A landscape with many valleys, sampled at points; each row gives a point and its height.
A ball rolls from a point to whichever of its 2 nearest points has the largest drop for the distance, and stops where none of them is lower. Distance is the straight distance between rows; heights are no part of it.
q_492: [156 127 114 137  94 128 138 125 115 154  71 116  60  94 103 126 114 129
 152 113 112 107 110 155 128 144  80  46 125 128 134 115  79 113 109 106
 100  87  72 126 110  65 152 161 146]  (h 364)
q_441: [117 118  99 132 149  94 136 143 101 135 150 173 190 128 158 104 122 106
 123 115 117 104 181 136 161 119 148 188  62 149 120  98 182  93  76 171
 157 156 128 128 150 126 125 121  93]  (h 400)
q_331: [119  98  73  97 124 121 133 101 120 116 120 170 105 129 102 162 138 163
 166 111 175 120  92 133 119 119 140 145 111 150 111 120 108 143  83 197
  97 106 165 118 107 123  90  70 102]  (h 289)
q_293: [ 82 119  77 136 124  82 119 146 123 115 182 132 125 141 147 155 117 137
 171 140 168 105 120 115 168 155 114 162  92 139 113 147 129 158  98 226
 116  93 120 102  72 163 105 104 145]  (h 397)
q_399: [179 145 126 138  92 112 133  89 126 127 103 165 115  86 127 160 100 106
 105 129 170 105 138 119 140 155  84  55 120 151 162 130  98 110 144 125
 105 106 118 131  86 101 119 168 139]  (h 363)
q_551: [119 151 115 130  98 144 133 137 129 121 129 124 151 153 122 148  85 122
 139 171 125 126 140 139 117 160 138 129 141 151 155 102 104 105 165  77
 111 115 125 169 132 125 210 114 151]  (h 249)
q_718: [190  88 131 150  95 148 134 148 126 123 122 231 138  91 120 150  90 117
 166 188 161 129 143 217 157 125 168  99  97 189 133 107 131 127 114 122
 104 111 135 153  97  84 142 130  91]  (h 559)
q_343: [141  85 127 123  97 145 134 152 110 128 146 239 137 121 129 150 119 111
 143 144 147  92 119 199 105 117 177 104  89 173 118  86 158 135 126 127
 107 129 116 183 121  97 137  74  94]  (h 538)
q_12: [148 150 121 169 154 109 100  88 136 166 146 157 120 100 186 108 176  87
  91 140  69 161 115 119 149 103 146 183 140 112 175 151 190 137 121 130
 163 123 125  94 153 139  86 138 144]  (h 457)
q_745: [128 143 151 166 106 112 139 106 131 147 140 164  59 133 133 110 146 105
  79 137 104 106 113 150 112 118 142  92 131 128 163 138 130 147 160  99
  92 116 114 137 149 117 146 107 158]  (h 252)
q_91: [133 113 127  99 125 131 137  80 118 154 148 127 159  97 146 122 146  96
 167  61 168  88 132  98 138 129 117  66 101 126 100 134 121 124  87 157
 137 144 125 142 105 104  46 175 125]  (h 278)
q_477: [146 107 127 129 128 157 175  71 127 127 160 123 159  84 129 167 138 153
 166  48 168  80 110  87 143 138 110  78  87 126  63 144  66  97  47 152
 126 123 100 141 112 103  61 184 132]  (h 344)
q_788: [129 156 157 172 125 120 119 130 140 145 150 137  94 120 179 118 170 134
 103 133 114 190 107 101 159 118 146 196 169 110 139 176 170 179 108 162
 137 113 141  92 154 158  76 128 150]  (h 428)
q_720: [136 118 152 156  99 135  99 119 137 110 130  87  83 166 112 124 145 144
 119 164 117 175 122 152 130 111 167 198 139 119 125 159 129 153 140 120
  77 109 163 110 149 156 170  80 159]  (h 273)
q_223: [ 73 118 147 104 131 141 180 156  85 111 188  60 156 135  81 113 140 186
 135  87 151 101 132 115 124 127  82 126 154 112  35 155  87 113  89 143
 143 159 120 116 158 184 122 121 117]  (h 347)
q_740: [160  96  78 118 147 119 111 104  94 125 146 186 188 119 150 112 103  79
 148 152 147  70 154 120 120 139 129 112  60 101 131  55 116  46 150 143
 180 184 167 156 103 133 104 191  79]  (h 465)
q_423: [ 92 135 109 108 131 159 146 109 132 128 180  94 140 161 117 120 159 160
 143  86  95 102 109 102 136 144 123 187 136 109 129 132 118 120  68 198
 159 136 118 117 130 124  77 124 159]  (h 444)
q_666: [140 152 160 101 147 165 159 150  85 148 103 125 176 127 136 140 136 137
 123 141 119 145 127 116  87  79 118 110 162 131 106 109 165 103 132 106
 192 161 156 153 148 144 107 136  52]  (h 385)
q_329: [ 92 122  89  91 168  88 138 126  84 151 183 143 190 146 115 138 157 103
 183 115 149  93 151  64 127 105 123 138 132 111  88 131 128  96  84 215
 159 169 146 126 106 143  28 137  56]  (h 361)
q_73: [104  77 111  98 163 144 155 105 101 125 162 123 173 132 126 178 123 151
 145  68 188  93 109  70 132 153 130  82 106 148  55 144  77 112  80 165
  89 123 117 159 122 133  85 125 139]  (h 341)
q_438: [124  82 125  86 104 152 128 100 139 138 155 149 149 108 158 131 151 147
 136  94 162 152 114  79 176 120 138 114 144 142 145 125 141 157 116 163
  91 118 108 146 118 112  73 143 165]  (h 100)
q_278: [139 180 128 134 126 144 141 187 112 104 119  67  91 132 105 173 114 188
 132  72 150 176 134  99 146 159  84 150 198  93 129 158 114 147 144 129
 156 118  58 116 131 121 182 123 167]  (h 353)
q_155: [127 141 166 122 139 122 117 123 135 135 133  72 118 130 121 106 140 141
 159 163 109 149 123 141 107  99 121 113 140 111 113 133  87 128 140 125
 166 133 163 102 124 149  91 175  93]  (h 152)
q_27: [173 110 107 113 116 182 125 156 162 101  92 172 121 140  96 156 100 120
 118 129 118 140 115 205 140 108 136 170 124 107 181  99 158 133 176  90
 124 119 112 150 140  73 201  61 156]  (h 493)
q_4: [136 139 126 163 146 129 140 121 108 131 134 136  79 175 128 123 142 143
 119 129 141 172  97 101 119 143 161 175 102 120 153 172 119 175  66 216
 117 113 146 111 108 138  47 118 156]  (h 506)
q_868: [124 116 167 153 127 123 126 133 133  97 113  94 115 154  84 115 140 149
 116 140 135 165 136 149 120 149 129 161 155 128 117 149 123 159 134  88
  95 132 173 110 179 153 180  78  91]  (h 221)
q_136: [152 116 103 143 101 102 128 110 157 121  83 202 102  98 105 158 109 105
 116 139 174 101 144 152 153 141 108  96 115 140 157 122 138 151 137 133
 109  97 127 122  93  89 156 116 133]  (h 392)
q_645: [ 76 130 130 134 121  59 113 142 135 153 121  99  81 149 131  87 135 122
 143 132 128 105 112 155 115 114 120 104 107 142  91 168  93 167 136 122
  86 111 101  74  86 153 105 102 128]  (h 302)
q_345: [168 113 131 134 100 183 157 139 114 106 103 190 111 140 103 150 102 122
 124 120 128 113 124 195 118 126 142 124 116 167 160  93 151 137 122 136
 121 133 116 168 122  93 160  73 142]  (h 517)
q_913: [115 144 119 115 117 156 151 115 124 122 141  89  96 147 128 144 147 174
 131 108 129 153 113 103 138 135 127 174 125 128 143 160 122 156  85 209
 129 106 121 104 119 125  90  97 166]  (h 480)
q_696: [ 83 105  80 104 100  94 100 132 130 125 167 144 113 150 123 134 145 160
 187 150 144 118 106 151 119 120 140 176 109 156 109 114 115 141 113 216
 113 103 156 110  89 151  84 101 102]  (h 348)
q_435: [162 128 103 175 129 122 127  91 153 101 161 169 122 139 141 128 105  68
  76 198 126 114 157 103 127 138 136 135 111 103 177 104 145  87 181 118
 120 153 142 159 144 127 143 169 146]  (h 747)
q_924: [132 133 180 152  99 161 143 128 121 141 146  75  96 126 113 133 126 117
 116 170 145 171 112 135 133 108 127 120 175 110 107 151  59 146 185  69
  75 107 145 146 151 183 194 113 123]  (h 205)
q_244: [135 141 143  86 137 197 146 124  75 134 125 102 171 116 138 171 115 137
 150 136 154 137 133 104 111 111 118 110 151 138 111  94 136  96 146 106
 165 151 146 184 110 145 159 161 108]  (h 351)
q_565: [109 132 153 160 160 117  99 100 154 155 141  55 108 145 162 116 171 118
 100  99 125 128 101 116 124 152 122 152 136 100 110 207 129 168 145  95
 121 151 126  86 173 166 132 113 174]  (h 300)
q_499: [130 164 132 123 139 148 122 117 138 143  88  89 126 138  90 129 135 111
 124  74  99 111 123 149  86 132  80  96 145 107 133 107 121 109 109 117
 167 128 143 133 135 109 132 134 114]  (h 688)
q_848: [118 125  97 102 116 143 120 120 144 145 113 111 183 123 147 159 106 123
 172 115 170  89 121 107 146 168 110 103  99 141 135 118  99 146 136 126
 129  99  83 152  74  80 105 149 200]  (h 466)
q_157: [112 116 135 127 163 129 130 117 137 137 142 108 119 125 134 115 135 152
  93  69 146 149 103  90 108 129 128 108 139 133 106 163 142 164 112  86
 106 144 126 128 179 149 121 107 154]  (h 261)
q_613: [134 107  93 139  71 134 106 124 180 102 103 119  89 159 109 191 127 127
 114 115 169 155 119 148 188 147 131 167 100 101 196 130 153 144 160 105
  50  78  82 121 128 103 203  59 183]  (h 445)
q_789: [ 81 144 105 142 167  74  94 119 134 104 155 133 134 144 146  94 129 101
  89 153  73 111 143  96  94 156 123 166 108  86 125 123 164 100 132 149
 156 165 164 111 164 166 135 141 132]  (h 734)
q_60: [129 141 154 180 103  84 133 131 137 133 146 125  85 150 137 100 152 110
  92  88 116 110 141 125 118 139 106  64 132 136 119 140 148 149 106 111
 113 121 122 117 129 139 145 120 112]  (h 204)
q_876: [154 125 143 148 153 139 123 120 158 124  83  80 118 132  88 128 114 100
 122  79 104  85 129 126 107 149 111  97  73 111 143 147  97 119 112 104
 134 127 142 109 116 102 130 140 146]  (h 677)
q_446: [136 132 174 145 167 108 136 122 124 132 159  35 108 104 120  87 150 128
 135 111 114 158 115 116 141 131  97 139 123 101  73 149 103 124 133 120
 163 148 152  67 113 203  83 190 110]  (h 225)
q_305: [121 100  95  69 165 115 155 106 107 106 108 172 165 136 109 174 115 149
 143 105 191 114 113  83 101 134 132 160 127 149  92 123 109 115 112 200
 153 133 177 129 134 135 100  91  66]  (h 209)
q_409: [142  93 137 117  77 168 115 150 129 152 117 100 103 151 127 142 120 133
 157 136 135 140 115 172 144 135 162 124 120 165 139 126 122 166 139  89
  82  76  77 143  83 103 184 108 163]  (h 200)
q_284: [152 165 116 128 128 163 136 167 115 123  97  87  78 166 126 163 105 170
 132  77 149 170 127 117 143 136 132 170 158 135 138 161 136 144 128 109
 119 115  84 136 139 100 201  91 185]  (h 379)
q_353: [115 142  91 153  65 126 112 153 172 105 121 108  98 161 114 161 127 109
 117 132 126 142 156 147 161 169 139 178 118 107 162 135 155 159 132  90
  80  91 107 134 115 131 244  73 162]  (h 470)
q_808: [ 92 141 122 105 136 124 136 148 118 137  93  88 139 149 125 133  90 124
 145 136 126 117 124 130 112 148 147 130 109 149  93 122  89 120 147  74
 111 104 113 159 129 136 190  94 168]  (h 196)
q_132: [130 150 164 172  93 124 146 118 124 133 166  68  91 130 117 139 134  97
 130 155 154 118 136 145 149 143  79 114 149 101 100 140  50 126 174 104
  85 104 118 133 114 164 181 113 138]  (h 245)
q_746: [138 139 121 156 140 118 122 112 150 151 125 190 106 121 183  91 137  90
 106 176  69 141 128 154 129  95 143 143 117 126 182 128 155 110 149 138
 157 131 140 103 170  99 110 159 138]  (h 483)
q_994: [ 67 177 142 127 158 104  93 167 145 124  91 126 105 174 108 111 121 148
 112 171  90 123 116 142  66 136 142 122 179 133 128 147 129 134 166  96
 153 125 138 127 149 126 167  93 120]  (h 705)
q_78: [145 139 166 137 164 139 180 123 109 122 147  76 124 120 105 153 166 134
  91  66 157 140 133  87 137 162  80 129 134  98 101 170 121 126  74 172
 154 145 130 105 122 181  61 146 113]  (h 260)
q_973: [ 95 101  88  73 163 137  90 134 170 125 119 160 188 157 127 132 115 136
 155 146 126 116 130 114 147 128 149 167 109 139 152 102 133 140 132 135
 150 131 158 126 132 119 105 109 158]  (h 612)
q_448: [130 186 140 186 122 126 108 186 136 140  96 111  76 132 110 128 143 143
 115 181  63 155 122 156 104 115 110 107 208  96 196 123 126  91 167  83
 157  97 118 105 114 120 197 126  92]  (h 326)
q_649: [ 67 148 171 128 128 114 123 135 127 160 147  69  95 154 165  90 160 124
 151 144 115 121  99 154  99 110 125 114 132 133  47 178  82 171 148  99
 101 119 103  79 124 187 119  93 148]  (h 336)
q_340: [127 149 101 157 128 103 116 110 118  96 163 118 110 130 147 104 114  99
  85 190 131 123 165  88 121 155 127 152 107  97 128 115 129  85 128 148
 116 156 168 123 151 173 163 172 111]  (h 741)
q_115: [172 114 153 122 137 183 151 110 111 122 129 103 167 117 130 124 125 121
 108 106 152 144 144 100 123 131 144  94 120 135 115 123 105 106 134  80
 134 176 152 176 122 121 138 160 115]  (h 312)
q_784: [138 107  93 113 132  94 112 108 121 122 110 189 149 111 117 117  99 104
 159 158 129  58 143 143 125 156 136  95  91 126 115  76  97  74 157 133
 138 149 189 146 114 123 139 140  73]  (h 426)
q_914: [ 98  84 132 127 140  91 149 104 129 119 202 104 179 109 129 150 117 116
 132 140 187 123 144  95 154 135 114 161 119 118  71 140  93 138 119 144
  72 137 154 109 130 198 148 126 109]  (h 331)
q_205: [123 149 114 134 112 145 118 142 127  94 121 127 135 123 114 159 109 106
 110 179 152 128 131 103 119 165  93 118 150 118 151  63 115  75 189 107
 150 124 156 145  97 135 197 152 111]  (h 295)
q_664: [182 145 142 107 117 152  90 105 101 140 134 167 139 101 128  68 146 141
 148 138  83 192 121 126 105 100 136  97 175 124 164 106 156 113  87 160
 186 137 155 162 142  85   4 182  82]  (h 329)
q_480: [ 52 133 139 105 135 131 163 153 118 130 186  79 153 162 101  88 157 196
 148  93  93 111 113  97 126 124 117 166 160 137  74 145 139 135  79 157
 178 146 122  89 158 168  83 118 130]  (h 393)
q_721: [ 59 155 105  98 126 115  83 141 146 132 104 126  91 179 139 128 123 155
 108 187 110 151  80 150  98 101 131 153 173 119 131 157 139 161 162  88
 104 103 111  93 154 151 159  51 142]  (h 710)
q_271: [163 162 164 140 138 145 131 109  97 145 120 107 130 114 122  93 139 144
 129 134 101 199 121  87 133 115 149 124 176 129 142 146 158 127  90 153
 176 145 131 142  92 120  17 170  99]  (h 376)
q_55: [123 108  95  89 167 113 145  99  98 120 144 187 190 112 104 170 162 135
 177 102 160 100 141  82 129 108 128 149 137 141 108 114 159  87  82 194
 153 154 160 147 104 120  44 117  43]  (h 297)
q_85: [139 113 105 162  93 106 143  98 120  92 191 171 116 110 139 124 104 113
  98 177 144 130 155  93 153 161 138 164 111 143 122 121 114 112 116 175
  86 125 156 161 152 156 153 160  92]  (h 748)
q_332: [157  99 106 118 118 141 124 121 148  99 138 208 135 124 149 124  98 104
 105 169 139 127 137 132 137 119 173 148 111 125 176 111 139 126 160 162
 101 145 144 165 147 103 134 122 162]  (h 755)
q_215: [144 118  79 145 115 131  97 105 171  86 101 125  85 158 124 154 121 121
  87 141 143 159  93 138 169 148 147 192  71 102 188 158 169 159 162 105
  64  91  89 117 138 104 167  99 225]  (h 463)
q_839: [152 190 148 180 138 146 135 149 109 143 101  83  61  97  97 103 158 145
 111 149  48 155 106 169  86 107  91  87 184  95 175 101 123  89 162 110
 176 140 124 106 119  89 173 153 102]  (h 298)
q_580: [141  71 141 120 175 129 140 130 130 145  89 167 119 111 146 123 131 127
 133  75 127  97 124 152 110 115 151 105  65 169 102 139 158 151 100 135
 109 132  90 127 123 105  82 106 156]  (h 384)
q_352: [152  94  99  93 105 117 111 113 130 136 124 226 113 108 143  83  96 107
 157 174  99 136 119 171 127 113 176 109 113 134 153  85  95 132 182 140
  99 128 116 178 126  89 126 155 155]  (h 762)
q_33: [137 124 144 163 113 115 163  94 119 116 177  98 138 110 132 161 110 104
 134 145 189 133 126 107 159 152  89 123 106 127 100 158  64 129 132 146
  80 108 148 128 118 185 135 140 128]  (h 291)
q_229: [111 102 124 115 121 128 114 144 166 125 143 150 160 150 147  83 133 137
 143 142 104 127 147 152 139 108 159 147 119 157 125 123 155 139 116 106
 123 148 142 136 150 145 135 123 127]  (h 593)
q_159: [125 171 132 105 168 130 164 179 120 120  98  72 119 114 101 144 105 183
 116  56 142 149 154  91 139 165  62 105 186 120 101 137 120 127 101  96
 135 124  80 124 118 134 200 115 139]  (h 325)
q_241: [165 154 168 146  96 182 124 148 140 144 147  83 104 124 142 130 144 145
 135 132 133 192 115 138 160 116 143 166 182 108 142 165 123 167 145 108
 131  98 127 105  97 136 123 152 137]  (h 358)
q_568: [123 106  94 157 117 101 108 103 163 112 112 116  96 143 118 145  94 131
 113 172 130 136 119 123 143 154 161 208  52 120 159 151 123 132 138 118
  65 108 115 137 133 129 180 104 199]  (h 481)
q_911: [139 124 128 131 190  83 121 137 115 147  90 171 181 116 164 118 114  69
 110 142  88 103 157 126 124  94 151 173  81 135 138  94 190  92 140 124
 183 153 135 113 133 131 113 128 104]  (h 462)
q_488: [121 146 166 138 108 132 124 155 124 119 148  97  92 113 100 125 135 144
 114 152 126 188 122 129 127 116 133 101 212 119 105 140 101 147 151  76
  92 142 175 137 164 177 167 105  79]  (h 165)
q_964: [126  87 119  51 144 149 127 152 136 107  74 173 171  82 146 102  88 140
 152 105  75 118 123 165 142 112 133 142 117 146 155  88 167 133 131 110
 168 132 111 140 136  84 136 154 152]  (h 550)
q_38: [ 93 132 102 108 163 146 106 125 174  99 135  95 185 134 131 158  86 133
 105 121 141 121 140  76 149 156 118 170 109 101 144 123 117 124 143 128
 130 137 146 144 135 129 151 126 169]  (h 630)
q_268: [103  99 133 110 132 116 183 127 119 121 153  90 129 131 117 142 121 174
 121  75 149 128 129  73 124 147 108 108 124 136  64 151 112 139  86 159
 103 135 128 137 158 148 124 114 149]  (h 301)
q_173: [148 176 137 131 124 148 125 150 131 113 120 117 137 123 132 155 138 117
 101 118 137 157 156 129 119 115  93 139 174 107 167  72 160 103 143 121
 191 131 158 121 109 121 190 137  91]  (h 340)
q_495: [132  86 121 141 111 109 145 114 125 133 121 183 149 116  90 118 117  97
 174 136 134  75 141 173 108 134 143  55  88 160  94 109 110 103 122  95
 144 139 151 148 116 111 108 130  66]  (h 387)
q_408: [135 132 151 138 159 134 146 118 126 100 151 109 147  97 110 132 118 143
  86  81 165 154 132  40 163 161 113 125 151 117 127 142 156 109 108 158
 141 162 153 142 132 140  95 168 107]  (h 188)
q_407: [ 63 138 122 107 120  91  83 128 139 136 123 147 114 169 161 141 167 142
 131 188 125 124 107 125 104 123 126 168 143 111 127 116 157 154 145 154
 108 108 161 102 174 164 140  71 110]  (h 716)
q_310: [131 123 111  83 132 122 108 109  91 134 128 145 211 132 161 137 135 113
 152 138 123  91 144 102 103 117 125 107  90 112 134  58 142  51 152 142
 189 191 155 172 103 118  67 171  77]  (h 494)
q_725: [100 179 125 105 113 109 106 158 140 123  85 103 117 146  80 132 116 129
 142 118 122 118 123 145  97 131 109  93 181 107 138 116 104 148 166 125
 146 115 133 115 110 126 140 105 114]  (h 697)
q_202: [148 125 134  81  96 156 116 127 115 133 103 163 127  94 128  95 145 151
 143 129 108 156 131 140 118 106 130  77 171 134 142  95 154 145  98 145
 150 129 136 155 131  92  75 154 104]  (h 274)
q_79: [148 121 121 141 110 134 123 168 152 107  65 163  92 126 108 136 129 139
 100 148  93 160 136 200 141  91 159 152 149 113 171 117 151 151 147  77
 107 116 125 115 162  99 204  69 124]  (h 471)
q_59: [140 139  82 136 141 135 133 103 167  99  74  94 138 152 105 118  94 112
 128 110  99  71 118 130 102 142 127 140  71  98 148 117  79  92 137 124
 151 124 134 128 129  94 147 146 195]  (h 664)
q_161: [161 127 168  83 141 142 143 143  92 162 116 170 179 106 188 132 155 117
 130 164  96 123 139 162  92  53 147 105 118 142 105  74 147  66 139 103
 172 165 140 147 153 134  97 148  47]  (h 414)
q_225: [171 159 132 167  87 162 147  98 130 119  99 120  73 111 126 131 125 117
 127 134 124 118 130 127 118 135  98  90 130 138 145 126  92 104 147 119
 121 128  98 125  86 102 128 186 163]  (h 334)
q_974: [189 135 156 191 115 160 174  82 122 143 115 139  85 123 113 119 143  89
  74 148 128 123 119 150 108 124 146 118 110 128 175 148 110 106 131 120
 125 139 123 129 117  87 133 146 149]  (h 296)
q_247: [ 88 131 119 150 120  57 123 130 134 146 126 136 100 143 127  95 113 119
 112 120 121  70 125 105 104 140 124  75 109 114 114 145 100 119 128 151
 133 107 125 102 122 142 103 124 145]  (h 258)
q_554: [120 139 146 118 175 104 125 158 136 136  99  56 129 120 130 121 113 165
 111  55 159 132 131 101  96 145 107  63 160 112  93 157  91 140 114  81
 100 121 114 130 132 153 146 111 155]  (h 293)
q_204: [108 123 105 136 163 103 114 124 122 136  92 164 137 134 164 114  96  75
 116 163  82  99 137 148 137  98 132 169  77 132 173 116 163 138 149 134
 157 128 114 122 123 104 136 130 165]  (h 495)
q_286: [132  94 142 107 121  94 136 137 117 136  92 148 141  98 118 107 128 120
 146  94 113  91 143 150  96 118 151  55 102 176 111 122 162 144  77 108
 127 146 107 131 120  91  82 116  85]  (h 342)
q_254: [ 76 102 153 145 131  94 145 153  88 117 190 100 145 120 152 120 146 135
 114 152 165 136 147  92 156 129 119 147 152 137  53 156 119 145 118 149
  78 136 120 133 180 212 130 120  94]  (h 367)
q_460: [105 141 160 120 216 135 173 150 110 123 144  69 157 116  86 169 159 163
  95  65 142 119 106  74 132 142  65 172 171  87  86 166 114 141 114 181
 142 122 113  63 128 188  85 127 158]  (h 310)
q_582: [150 144  98 124 153 154 148 115 171  82 117 112 172 142 130 115 106 126
 121 105 115  88 151 109 132 161 119 171  71 113 164 107 140  95 114  99
 158 137 137 129 132 102 168 128 185]  (h 648)
q_490: [ 85 122 169 148 113 114 153 138 101 140 168  88 113 165 152 131 156 143
 126 118 144 137 110 135 111 121 109 146 133 148  48 177 111 171 127 136
  87 116 105 106 158 206 122  89 130]  (h 365)
q_954: [121  85 110 148 160  79 149 116 137 123 158 173 160 123 146 130 128 116
  98 103 133 107 170  96 164 141 146 157  82 152 119 136 182 138  64 156
 114 142 154 133 155 166 133 107 103]  (h 323)
q_536: [133 122 106 101  91 148 129 130 128 168  93  80 109 144 109 125  88 139
 175  96 142 126 112 139 123 160 112 101 118 160  92 113  79 117 138  93
  82  83  61 178  90 100 206  89 178]  (h 120)
q_458: [121 134 126  78 130 145  95 114 145 153 103 137 175 105 154 101 119 117
 155 113  66 105 135 160 139 124 122 129 135 122 149  90 156 129 165  81
 177 136  81 137 128  72 120 207 191]  (h 521)
q_125: [ 95 119 134 143 114 120 123 176 154 147  83 129  50 146  88 135 143 141
 110 132  83 132 114 175 105 121 131 120 131 159 145 150 165 150 133  89
 105 115  92 123 137 106 195  56 131]  (h 448)
q_831: [ 97 125  70  99 162  94 112 135  82 123 183 127 176 177 125 100 125 127
 170 141 139  99 178  95 118 122 151 114  91 107 107 143  79 107  87 209
 146 176 153 152 106 118  38 154  96]  (h 309)
q_122: [118 102 131 132 174 111 180 120 121 118 141 147 164  97 114 149 129 145
  83  86 160 149 143  58 170 140 135 161 131 140 127 135 174 112  75 179
 108 141 160 121 159 160 125 123 105]  (h 259)
q_806: [112 115 128  87 134 126 113  98 135 158 160 131 174  84 173 114 158 121
 140  96 155 132 144  61 138  92 124  91 151 124 127 121 129 134 149 124
 121 146 124 138 139 110  71 177 125]  (h 191)
q_963: [201 108 150 102  64 159 126 102 118 127 101 213 127  53 108 124 131 103
 133 159 112 145 121 200 147  89 133 111 151 129 165  61 134 122 151 152
 126 120 136 147  94  73  85 185  89]  (h 778)
q_525: [104 119  97  80 119 152  96 104 143 141 109 116 163 111 159  90  96 120
 160 112 106  87 133 116 118 151 113  92 111 126 145 101 114 128 148 117
 137  96  78 146 112  59 106 184 222]  (h 496)
q_420: [ 70 134 134 113 139 118 128 151 117 142 183 101 206 156 138 116 155 155
 129 120 110 101 136 101 126 111 133 178 126 142  77 122 168 119  82 145
 159 167 131 105 161 166 105 109  92]  (h 433)
q_347: [171  96 133 139 103 129 142 125 118 140 127 196 150 107 151 143 106  87
 165 185 142 131 151 172 156  90 178 154  67 191 124 114 127 100 127 138
 122 124 132 121  89 116 146 137  75]  (h 580)
q_185: [163 134 138 106 117 144 112 154 119 111 108 125 135  73 132 109 127 148
 133 144 106 172 135 146 117 131 131  87 166 137 153  81 158 108 132  94
 189 144 152 146 131  87 119 196 102]  (h 212)
q_851: [148 112 150 118 165 118 135 129 107 151 106 198 171 120 180 121 116  98
 100 154 108  88 154 171  91  76 157 125  93 146 134 106 168 105 158 127
 164 159 111 141 154 109  96 120  83]  (h 443)
q_599: [127 111 105 135 111 120 117 123 154 120 148 140 131 137 150 151 116 118
 153 135 179 105 115 102 163 165 117 158  98 143 139 138 107 132 132 177
 106  90 111 126  67 121 116 152 165]  (h 435)
q_620: [137 183 145 188 125 146 131 165 111 146 106  76  52 178 132 163 144 138
 103  93 128 153 121 142 132 160 132 150 162  93 137 196 155 159 144 103
 117 110  54  96 158 138 189  68 164]  (h 406)
q_464: [ 72 164 119 119 136  80  97 115 157 128 119 133 152 155 143 116 141  93
 102 151 105 107 128 120 110 116 102 156 138 105 148 112 152 121 138 129
 137 121 168  90 153 154 134  91  94]  (h 725)
q_726: [163 147 177 170 131 145 147 112 111 143 157 119 133 137 137 126 134  93
 111 104 133 125 146 104 119 124 121  72 121 144 115 132 154 120 106 104
 142 157 143 130 110 157 107 166  90]  (h 262)
q_923: [164 136 107 150  57  93 117 126 159  95 117 152  83 141  94 195 126 132
 109 124 183 146 122 130 171 150 108 128 142 107 181 137 126 159 151 134
  88  91 122 129 110 105 169  80 141]  (h 420)
q_544: [101 146 157 170 149 104 107 130 160 117 167  61 128 120 151  80 147 120
 107 109 101 127 121 115 128 142 116 123 122  89 117 162 139 144 135  95
 158 135 130  89 128 181 116 151 147]  (h 284)
q_812: [118  88 139  91 138 121 116 178 165 135 107 163 179  94 131  98 114 152
 170 113  98 141 152 179 147  99 157 133 105 185 136 110 173 148 110  91
 132 135  99 124 140  91 127 146 128]  (h 573)
q_192: [111 146 128  91 149 125 106 120  95 118 156 109 162 147 111  87 133 141
 162 131 125 120 125 112 119 103 155 101 119 118  90 139 113 125 110 154
 168 159 151 141 124 128  49 172  96]  (h 232)
q_58: [188  83 125 100  95 139 118  88 133 118  96 195 121  55 121 108 106 114
 144 152 125 127 120 173 152 110 131  95 112 141 139  94  89 142 166 123
  92 103 119 141 127  72 116 172 148]  (h 769)
q_667: [129 180 145 149 137 135  98 176 141 136 114 117 129 112 151 135 134 147
  97 144  95 157 113 152 103 111 101 119 210 117 144 105 163 103 158  77
 181 127 132 107 153 149 199 136  94]  (h 352)
q_785: [147  96 121 109  86 183 107 144 137 125 108 131  96 136  72 142 120 151
 190 160 151 154 116 200 134 109 149 110 145 175 124 121  94 168 134 107
  84  99 137 143  90 102 150 103 131]  (h 257)
q_860: [151 162 184 150 127 155 109 135 120 150 142 127 108 130 159  95 169 161
 138 132 120 210 115 114 146 119 149 142 201 125 121 176 149 170 116 134
 161 119 134  97 132 140  43 166 112]  (h 396)
q_731: [166 134 142 151 135 129 122 146 108 123 105 127  73  91  98 115 138 133
 101 148  89 143 132 158  99 123 110  40 170 117 186 106 133  99 158  81
 145 132 118 134 110  93 128 192  81]  (h 263)
q_617: [126 130 172 145 123 148 109 135 128 159 152  96 109 150 157 109 162 128
 132 172 139 186 105 154 131  99 193 151 149 146 126 165 129 182 144  93
  89 124 137  90 149 155 130 118 130]  (h 316)
q_825: [136 164 125 172 132 151 127 146 123 129  94  94  64 173 103 140 134 117
  99 110  84 114 120 169 110 129 140 120 129 110 164 167 133 128 155  62
 131 133  77 125 166 107 212  71 162]  (h 427)

For each start below, name the point where the ball stops.
q_204 -> q_60
q_499 -> q_305
q_746 -> q_185
q_58 -> q_305
q_718 -> q_157
q_347 -> q_157
q_964 -> q_305

Call two points neighbours if one is among the 2 nearest of the other. Go from one point of each pair to the other, from neighbour to neighbour, staying as low as possible. Name the highest point that can't be avoided.
q_536, q_60 -> q_860
q_438, q_155 -> q_477
q_536, q_408 -> q_911
q_488, q_60 -> q_254
q_305, q_438 -> q_329
q_185, q_536 -> q_667
q_157, q_155 -> q_565
